Each row is a point on a tangle of strands that fork and nearly touch. The rows are in no order.
Points whose rows are less than 34.2 apart are linked; no others are. Some points are linked to none.
mez: [-16 -26 -24   7   7 -21   8  -7 -14 -12 -12 -35 -28]
nid: [ 13  20   1 -15  18  14 -13  13 -12  -7   1   2  -2]
tagil: [ 36  20   1 -32  23  30 -21   1   2  12  10  -7  14]
voba: [-11   0  24   0 -10   5   8  -2  -4 -37   7  17  12]
bivi: [ 25  22  -1 -33  26  36 -33   8   6  10  16   6  21]
gibuf: [ -9   8 -11  -8  14 -19  16  18 -22 -41 -16 -10 -13]
zolem: [  9   9  12  24  -1 -24   1  -3  28  66   2   6   2]
denu: [  6 -12 -16  -4  21 -15   1 -12 -14  -2  -6 -38 -30]
mebi: [  6 -13   7  13  -6  15 -19 -18  25  26  30  23  18]
lalu: [ 54   5 -30 -34  11  34  -1   1   9   6 -11 -18  19]
Nukov: [-18  -9 -19  -5   6 -12  14  10 -17 -45 -13  -9 -12]
makos: [ 18  12  13  17  -1 -14  -4  -3  17  52   3   5  -1]
goke: [  5  29   3 -11  20  13 -33  21  20   1   8  30  11]
mos: [-33  -2   5   6 -29 -14  19  15  -7  -8 -17  15  10]
pogi: [ 14 -28  -5  -9  17  27  -6 -36   1 -12  36 -10   0]
Zimo: [ -8  -1   3  29   3 -16  -5  -1  26  67  10  13  13]
sif: [-19  -7 -14   6   5 -25  19   0 -20 -12 -26 -34 -28]
tage: [ 42  11 -23 -25  -3  16   7   4  -2  -8 -17 -13 -15]
tur: [-18  23  11   5  -6 -17  -3  27   8   0 -16  20  10]
kupe: [  6  13   2   6   8   2 -12   6  -3  26   6   1   0]
zuter: [ -7   0  28   3  -8   8  -4  -3   6 -28  11  24  16]
lasab: [-12   1   6  -5 -12  -5  13  11  -6 -49   1  18  15]
rasu: [ -4  20  19  15 -18 -25   5  12  12  26 -24   4  -4]
Venaz: [-29 -28   8  21 -29  -6  29 -25  -8   4  -1 -17  -7]
mivir: [-17 -14  -2  30 -18  -6   5  -8   6  34   6   3  10]
Dati: [ 18  12  -9 -26  24   7  -2   2 -16 -24  -5 -19 -18]
dod: [ 17  -1 -13 -13  17 -13   7  -7 -13 -15 -14 -33 -32]
Vus: [-31   3   7   0 -28 -19  13  22   2  -7 -13  26  15]
bubis: [ -6 -13  -2  30   0 -11  -4  -3  19  60  19  14  15]
zadog: [-29  14   7   3 -16 -18   0  25  11  -1 -17  28  14]
bupu: [-31  -3   4  20 -26 -15   9  10   3  29 -16   8   6]
volar: [ -2 -29 -18   0   8   9  -1 -21  -7 -25  10 -16 -15]
zat: [-27   4   1   8 -15 -19  22  19 -20  -5 -23  -1  -3]
pon: [  9  22  16  11 -28 -25  15  15   8  12 -33   9 -10]
medaz: [  5 -37 -29 -19  18  13 -12 -24  -4 -20  19 -24 -13]
Mefup: [ 17  17  -8 -26  26  20 -10   8 -13 -18   2  -8  -5]
Kir: [  1   1  -5   5   2  23 -19   3   4  -2  15  18  10]
fiku: [ 15  -3 -17 -17  18  36 -24  -4   0  10  29   5  20]
lesef: [-30  -8  33   9 -33  -5  12 -13   8   9   1  14   8]
rav: [-32 -13  24   9 -35  -8  24  -8  -7  -2  -6   7   4]
deka: [ -6   4  35   2   3  17 -16  -9   7 -23  21  25  18]
Nim: [ 44  11  -4 -29  14  22  -3  -7   1  16   5 -17   5]
mur: [-15 -30  10  22 -11  -3  22 -38  -5   4  11 -19  -5]
Nota: [ 20  25  11   4 -26 -20  10  19  12  -1 -34  16  -8]
kelef: [  1  15  -2   1   8  18 -30  12  16   7  10  28  12]
Tuve: [ -5 -21 -21   1  15 -21   3  -9 -18  -7 -10 -42 -34]
Punad: [ 12 -16  -5  -4  11  32 -10 -22  -1  -7  33   0   8]
div: [-13 -22 -19  -5   7  -8   8  -1 -12 -47  -8 -12 -17]
bor: [-19  15  14  17 -17 -23   7  13   3  29 -22   3   0]
vozu: [ 12 -35 -24 -18  21  25  -9 -29   2  -8  33 -16  -3]
Gal: [ -9 -29 -13  -4   6  -1   3 -14  -8 -42   1 -16 -18]
dob: [ 48  -4 -18 -27  14  18  11 -15   1  16   1 -25   0]
nasu: [ -7 -29 -15  12   1   4   7 -24  -5  -8  12 -16 -10]
Zamul: [ 18  35  12  -6 -16 -24   5  27  16 -16 -28  24   1]
ruraf: [ 21  21   1 -11  13  12 -13   5  -3  13   4  -2  -3]
kolu: [-25  -4   2  24 -20  -8  -1   3   8  29  -4   9   8]
kidaz: [ 12  38  20  -8  -3 -23  -3  27  16 -11 -23  26   3]
bav: [ -7 -25  -5  35  -9  -7   6  -8   5  56  18   3  11]
zif: [ 21  30   6 -30  24  21 -35  18   9  -1   8  19  14]
fet: [  7  27   8 -10  10   1 -12  22  -3 -11  -7  14   3]
Rebag: [ -2  20   0  -1  10  -4   1  23 -16 -21  -9   5   0]
Gibu: [ 10  14   8  14  -2 -11  -8   3   9  40   1   0   0]
Puru: [ 24   7 -10 -25  18   1   4  -4 -11 -16 -10 -26 -25]
razi: [  3  -6  21   7  -5  23 -17 -18   8  -7  25  16  14]
feg: [-11  11 -10  -4   0  -3   6  22 -14 -39  -2  13   9]
Keli: [ -9 -35  -8  20  -5   2  15 -32  -3   5  18 -21  -6]
rafib: [-31 -22  14  13 -32  -5  29 -16 -10  -3  -8  -6  -3]
fepur: [-22  -3  -8  10   0 -19  21   9 -21 -11 -22 -19 -15]
zudeb: [  8  -7   6   2   0  28 -20 -14   8  -6  28  15  14]

Follow the links from the first point to the second, and from the first to the third. Name the last point that the two ways share.
Nukov, Punad, Keli: volar
Rebag, kupe, dod: nid
div, Punad, rafib: volar

A fork is a point with three links, a tip a point with one. Leave the first point through the second and follow the links. Name the first fork or tip that comes.
voba, zuter: zudeb
Punad, pogi: volar
kelef, goke: dob
Keli, mur: lesef
lasab, feg: nid
rasu, pon: kidaz
fepur, zat: tur

Name the points in between on the shortest way along the links from the first point to the second, in order.
rafib, volar: Venaz > mur > Keli > nasu
Dati, mez: Puru > dod > denu > Tuve
volar, pogi: medaz > vozu
makos, bubis: zolem > Zimo
Nukov, Punad: div > Gal > volar > medaz > vozu > pogi
